Each row is a point on a tangle of strands that fork and nearly touch. The rows are in no order.
In the rows, 128 means zero.
Two points are linked if the straight distance between their rows is under 137. Some points are linked to none.
q_469: [113 170 138 168 125  93  83  93 115 164  90 116 127 120 126 151 151 102
  94 182 120 123  95 124 132 147 102 138  97]
q_591: [122 103 117 106 167 161 167 178 120 140 106 112 182  72 137 124 130 111
  76 132 111 158 137  98 111 133 198  86 164]
q_471: [116 180 131 158 120  95 157 117 145 168 150 165 173  85 152 120 118 108
  61 131 156 153 100  87 132 114 171 108 189]
q_115: [115 138 155 173 111 104 142 156 170 174 121 163 158  48 137 118 111  99
  60 101 118 132 110 105 110 111 170 132 172]
q_162: [146  68  93 144 117 127 121 145 120 124 112  30 118  92 162 161 136 204
 148 113  83 144 126 124 130 146 151 160 156]
q_470: [ 91 143 144  97 100 117 111 138 141 129 138 116 159 141 140 152 150 139
 127 175 170 192 175 127 156 192 150  95 177]
q_979: [165 120  93 165 119 118 126 121 143 137 135  37 118 125 117 128 146 163
 130  95  83 155 130 137 136 154 130 152 133]
q_267: [106 150 125 118 209 153 136 161 159 102 128 118  83 165 147 144 143 163
 183 149 147 156 191 108 142 139  60 128 173]
q_66: [137 113  89 120 186 151  63 152  99 159 107 143  83 130 153 101 109  99
 100 100 102  64 115 117 139 120 103 111 116]
q_450: [165 116  94 153 120 115 132 122 148 144 135  75  99 161  85  84 117 172
 144 101 109 149 133 120 145  84 136 173 123]
q_423: [147 164 132  98 137  93 133  91  96 167 156 169  96 150 157  65  78  37
 128 107 202 115  97 128 110 130 134 114 161]
q_305: [117 100 151 130 164  89 159 139 109  89 131 177  72 138 118 164 104 143
 202 164 168  59 145 106  78  70  97 154  90]
q_965: [111 118 156 117 118 126 156 150 191  80 148 119  72  77 107 154 128 127
 161 103 150 131 156 164 128 138  98 185 137]
q_146: [131 127 144 142 168 123 117 165 163 110 119  98 136 102 135 141 163 121
 157 120 129 158 212 102 123 171 132 142 174]
q_429: [160  91 121 114 129 157 138 156 131 137 148  80 141 135  97  54 116 120
 141  81 142 176 186 125 118 137 194 130 159]
q_334: [135  92 113 112 137 156  76 140  80 154  96 135 126 140 141  86 114  99
 125  98  99  70 101 122 109 135 145 107  97]
q_792: [132 116 118 166 113 124 115  95 130 135 192 147 156  98 176 122 136 203
 126  62 130 111 132  87 139 130 163 121 188]
q_441: [114 148 116 127  91 107 145 110 138 136 143 148  83 101  98 140 115 118
  95 133 127  82  69 173 152  84  78 118  85]
q_884: [119 148 170 129 133 136 136 181 157 128  78 139 123 116  64 132 115  65
 117 150 130 129 123 125 105  82 123 154  83]
q_3: [126 154  89 135 114 116 173 123 144 130 131 101 113  82 148 162 127 149
  97 126 103 152  79 151 149 127 103 150 163]
q_544: [127 140  83 146 146 179 141 128 121 113 155 155 124 160  88 144 153 133
  83 149  86 159 130 152 183 115  83  77 120]
q_755: [145 155 143  94 190 191 108 162 115 123  88 129 154 160 163 102 106 104
 139 103 123 150 141 108 107 160 108 163 133]
q_964: [124 180 165 109 135 176 167 151 162  91  85 111 123 136  97 152 134 121
 139 151 110 161 110 160 121 131  59 192  82]
q_457: [ 78 171 170 118 172 135 113 136 147 130 113 174 110 123 168 141 119 111
 142 150 163 115 139 112 139 149  79 143 145]
q_931: [111 191 105 139 140  96 153 105 140 142 114  98 103  88 204 162 117 137
 109 164 126 161  75 122 130 157  77 163 179]
q_716: [152 132 102 153  90 129 115 104 137 176 108  97 105 182  69  64 109 132
 126 118 102 160 102 134 154  86 123 158  97]
q_472: [104 160 106 137 108 155 131 150 155 148 118 156 129  95 141 140 149 105
  50 163  96 182 127 153 175 151 130 103 164]
q_720: [136 100 121 126 152 131 125 180 173 136 119  86 110  91 117  81 131  93
 139 105 139 163 208 123 128 146 181 133 177]
q_88: [146 116 135 125  46  80 125  83 109 125 151 106 163 141 108 116 138 139
 135 121 151 133 116 159 135 139 173 116 102]
q_858: [115 123 161 120 109 110 108 105 114 115 135 144 151 112 175 153 126 125
 140 114 132 108 115 121 111 176 131 135 131]
q_970: [130 135 108 122 205 147  84 130 102 138 111 152  79 171 134  97  99 115
 160 103 122  70 122  92 129  91  74 129 104]
q_638: [115 114 162  90 147 122  81 139 119  91 101 125 102 159 145 168 143 119
 188 177 146  95 141 127 108 166  98 143  92]
q_408: [ 93  90 126 127  49 151  50 134 121 168 100 151 122 130 165 103 117 143
 127 128 106 113 105 152 163 163 152 143 135]
q_915: [171  79  96 113 146 153 152 129  97 115 175  85 157 141  91  81 125 150
 129  75 125 151 161 122 111 129 179  94 147]
q_687: [127 121 157 146 155 107 136 142 143 117 158 173 182 131  76 143 137 124
 107 124 145 115 153  93 118  79 163  58 112]
q_379: [168 109  96 153 124  96 164 133 135 128 120  73 136 114  52 137 136 117
  86 136  99 141 123 140 122  80 151 111  87]
q_164: [117  80 112 110  88 119  84 161 124 143 116  99  97 102 164 148 118 172
 136 117 108 112 122 150 142 153 149 156 157]
q_836: [125 150 100 137  93 128  95  57 110 141 147 123  87 140 128 108 141 129
 108 132 116 120  87 192 164 165  60 118 103]
q_657: [127 154 127  95 110 122 155  98 108 140 175 185 114 116 170  81  78  85
 122  69 179 109  97 147 125 149 147 116 169]
q_166: [172  83  76 133 127 142 162 140 112 141 128  63 173 105  70 122 133 130
  68 130 103 156 125 134 124  93 197  77 105]
q_100: [162 107 109 112 158 181 166 112  90  91 152  92 184 182 105 124 131 180
 143  99  97 162 132 120 110 138 123  96 120]
q_737: [144 127 151 131 148  93 124 123 112 143 141 141 130 115 128  93 106  87
 131  96 172 118 152  95  93 117 182 129 139]
q_393: [101 163 111 161 118 108 168 119 168 137 119 128  82  85 112 167 124 146
  86 160 112 124  75 143 151  91  76 155 122]
q_147: [ 92 160 189 113 129 152 144 168 169  98  73 155 124 113  93 163 124  97
 134 176 131 118  98 148 117 106  82 165  78]
q_588: [149 111 109 119 167 111 158 151 111 124 152 126 176 160  80 143 134 141
 115 149 140 151 171  90 134  86 150  49 130]
q_245: [156 159 113 160 145 148 142 110 118 166 117 125 189 134 118  95 123 119
  69 120  88 166 102  94 129 129 157 107 144]
q_373: [171 125 122 118 141 125 183 141 117 113 127  95 127 127  64 119  98  99
  99 107 108 129  94 137  94  70 139 135  89]
q_5: [102 166 167  94 106 121 164  79 125  98 171 197 111 111 176 120 109  74
 151 101 185 102  88 168 105 169 110 140 151]
q_866: [140 132 147 163 139 150 140 180 170 157  99 130 151  60 133 106 126  89
  63  80  86 139 122 137  96 149 149 154 159]
q_335: [141 114 112 183 109  98  82 113 129 161 138 133 130  91 132 137 144 139
  79 109 105  86 115 124 140 119 148 104 121]
q_660: [123 145 160 129 106 105 105  86 126 149 104 131 120 178 135  61 109  95
 205 132 163 133 135 111 119 140 115 185 114]
q_762: [151 136 108 172 105 169  70 133 133 152 105  98 134 148  94 116 184 101
  75 149  62 166 169 159 162 164 124 120 112]
q_293: [122 122 129 180 114 130  56 138 135 165 127 150 124 117  97 117 168 103
  75 137 100 124 172 138 154 144 153  90 120]
q_802: [166 129 101 153 103 147 117 116 120 166 112  76 158 137 113  90 159 125
  85 121  67 185 130 141 136 161 149 132 131]
q_892: [145 171  82 163 147 109 108  89 110 162 103  79 113 155 148 138 134 134
 101 167  90 151  88 121 148 137  82 131 125]
q_309: [105 153 141 114 188 185  94 177 138 119  98 161 115 149 156 139 134 128
 133 129 110 119 137 121 138 142  81 130 119]
q_134: [121 104 160 157  92  89 129 110 146 130 158 174 170 115 105 127 129 153
 139 121 167  88 151  96 125  59 196 102 108]
q_367: [133 123 146 132  99 143 157 172 137 158  87 127 141 108  87 120  92  91
  82 127  91 129  69 133 101  85 159 157  90]
q_7: [ 79  81 167 139 125  93 108 117 143  97 140 181  82 125 149 160 134 158
 218 157 166  43 151 120 116  95 108 143 105]
q_596: [ 97 129 168 108  99 132 123 138 127 101 143 142 159 139 181 148 142 175
 168 121 151 155 157 125 130 192 133 136 188]
q_805: [125 134 168  97 196 157 156 160 155  74 132 119 107 165 140 168 150 139
 200 137 158 135 187 134 100 156  65 169 136]
q_893: [133 133 121 132 194 183 153 194 158 131  82 117 161  85 137 118 141  87
  83 122  85 162 156 109 111 136 144 115 157]
q_310: [122 150  91 123  98 138 116 138 126 139 119 109 161 110 154 155 166 108
  77 171 107 201 149 144 167 194 162  90 168]
q_572: [118  86 148 134  82  75 151  90 116 115 142 178 163 143 133 152 125 167
 177 151 144  62 119 106 112  57 178 122  93]
q_816: [156 139 104 109 200 115 145 117  74 124 132 144  95 155 143 133  91 107
 137 121 131  88 107  96  95  93 107 129 110]
q_627: [109 142 166 142 141 119  75 142 152 123  76  96 124 140 109 161 153 106
 139 177 124 132 143 122 125 163  92 166  92]
q_834: [128 152  97 168 131 128 151 116 153 170 145 158 165 112 110 124 132 151
  58 131 102 161  96  85 141  82 157 102 147]
q_948: [101 185 137 139 130 150 152 110 140 108 138 160 142 120 109 154 153 114
  77 151 120 166 119 150 160 155  78  95 128]
q_193: [145 117 146 105 191 105 152 160  94 106 112 146  82 153 125 147 103 107
 179 142 161 101 151  89  73  89 117 168 102]
q_133: [149 107 125  90  72 100 115 102 106 118 164 109 154 171  94 110 143 136
 155 122 177 144 168 165 140 146 167  80 111]
q_804: [140 123 100 127 158 179 132 143 123  99 123 106 143 167  93 134 148 142
 115 126  75 153 135 147 144 134  99  98 102]
q_342: [ 97 147 101  97 146 117 169 144 152 128 159 152 131 145 116 136 130 140
 107 167 173 181 170 128 178 107 121  46 190]
q_750: [156 122 154 104 172 164 112 128 108 103 114 124 138 170 192 115 127 148
 198  93 121 119 146 100  87 176 104 192 136]
q_19: [115 195 107 149 158 164 116 116 135 147  92 107 113 132 182 151 143 144
 104 164  91 168  95 126 157 168  51 165 138]
q_211: [124 143 153 123  46 112 158  66 137 105 163 142 146 151  86 107 130 120
 151 136 159 134 102 177 141 112 120 122  80]
q_809: [154 165 160  98 164 157 165 140 143  73 114  90 130 160 133 151 139 124
 174 124 138 177 161 148  88 158  83 186 117]
q_120: [117 140 117 144 200 143 123 149 163  95 127 104 113 127 138 149 170 149
 139 137 119 154 191 118 155 161  84 100 167]
q_11: [134  73 105 108  90 159 142 158 103 146 139 123 184 108  89 112 136 165
  77 115 111 142 123 131 137  97 204  81 114]
q_942: [100 158 168 114 109  92 127  80 147 128 137 169  68  79 166 125 113  87
 152 121 179  79  94 160 116 164  73 170 139]
q_734: [157  71 107 101  92 117 138 127  99 115 175 110 148 173  86 101 118 168
 168 105 152 121 167 130 133  86 175  86 130]
q_854: [ 99 101 158 152  88  96 102  91 142 104 152 146 119 114 151 132 138 150
 191 123 155  81 133 133 131 131 126 151 116]
q_83: [119  61 126 124  67 166 117 128  95 124 153 137 161 113 114 134 132 192
 109 101 101  97 118 141 128  96 184  84 107]
q_679: [119 111 117 153  81  79  84 115 110 146 117 101 131 114 142 183 139 181
 128 155 124  83 101 109 143 100 151 116  97]
q_298: [ 84 164 187 115 139  93 134 115 150 108 125 163  86  68 162 161 120  90
 148 163 191 106 126 137 109 176  72 186 150]
q_774: [121 108 149  93 159 146  93 122  90  90 108 156 122 174 209 167 137 152
 221 140 120  79 126 104  88 168  98 164 125]
q_528: [137 165 110  85 150 115 137  99  87 147 125 143  58 161 165  78  69  62
 154 114 182 106  91 147 119 135 100 165 137]
q_827: [114  85 117 153  61 137 111 118 128 123 176 147 159  93 147 159 148 221
 112  95 117  96 109 127 161 101 176 100 143]
q_930: [123 108 119  71 116 124  91 102  97 141 115 167  61 171 166  74  82  74
 200 115 169  73 107 143 122 129 118 149 109]
q_254: [125  85 120 121  73  75 114  92  86 113 118 128 130 149 136 165 129 164
 168 167 142  66 107 124 118  84 159 117  74]
q_872: [110 124 145 119  80 113 173 101 128 102 147 179 133 122  85 139 103 116
 127 130 136  84  72 147 129  69 125 112  77]
q_210: [138  78 135 120 107 136  57 101 112  96 140 125 132 171 148 104 150 132
 197  91 118  77 156 149 127 191 127 109  99]
q_803: [159  77 112 107  91 115 167 139  91 153 126  89 130 118 124 112  87 153
 133 117 129 133 102 116  87  88 202 175 131]
q_311: [125 153 105 118 172 116 199 131 137  97 168 145 153 147  89 162 142 147
  95 170 148 167 150 118 151  91 114  50 139]

A fork is a point with three links, a tip a point with one. Leave the first point through the second and follow the links. Name the first fork or tip that comes.
q_211, q_872 => q_930
q_638, q_627 => q_915
q_588, q_687 => q_802
q_120, q_267 => q_792
q_948, q_472 => q_334
q_293, q_335 => q_342

Follow the links from the first point to the second, and from the first to the third. Name the last point that the two ways share.
q_893, q_716, q_254 => q_802
q_342, q_716, q_834 => q_802
q_66, q_120, q_872 => q_915
q_310, q_627, q_166 => q_915

A fork is a point with three links. Follow the links from the first point to the second and name the forks in between, in order.
q_834, q_311 => q_802
q_164, q_115 => q_979, q_802
q_720, q_298 => q_915
q_254, q_164 => q_802, q_979

Name the points in between on the shortest way along the links from the first point to the second, in order.
q_687, q_893 => q_134, q_572, q_254, q_679, q_335, q_293, q_762, q_802, q_245, q_834, q_471, q_115, q_866
q_774, q_657 => q_750, q_755, q_309, q_457, q_298, q_942, q_5
q_133, q_334 => q_734, q_915, q_100, q_804, q_544, q_948, q_472, q_310, q_470, q_596, q_858, q_854, q_7, q_305, q_193, q_816, q_970, q_66
q_3, q_298 => q_931, q_19, q_892, q_469, q_627, q_638, q_774, q_750, q_755, q_309, q_457
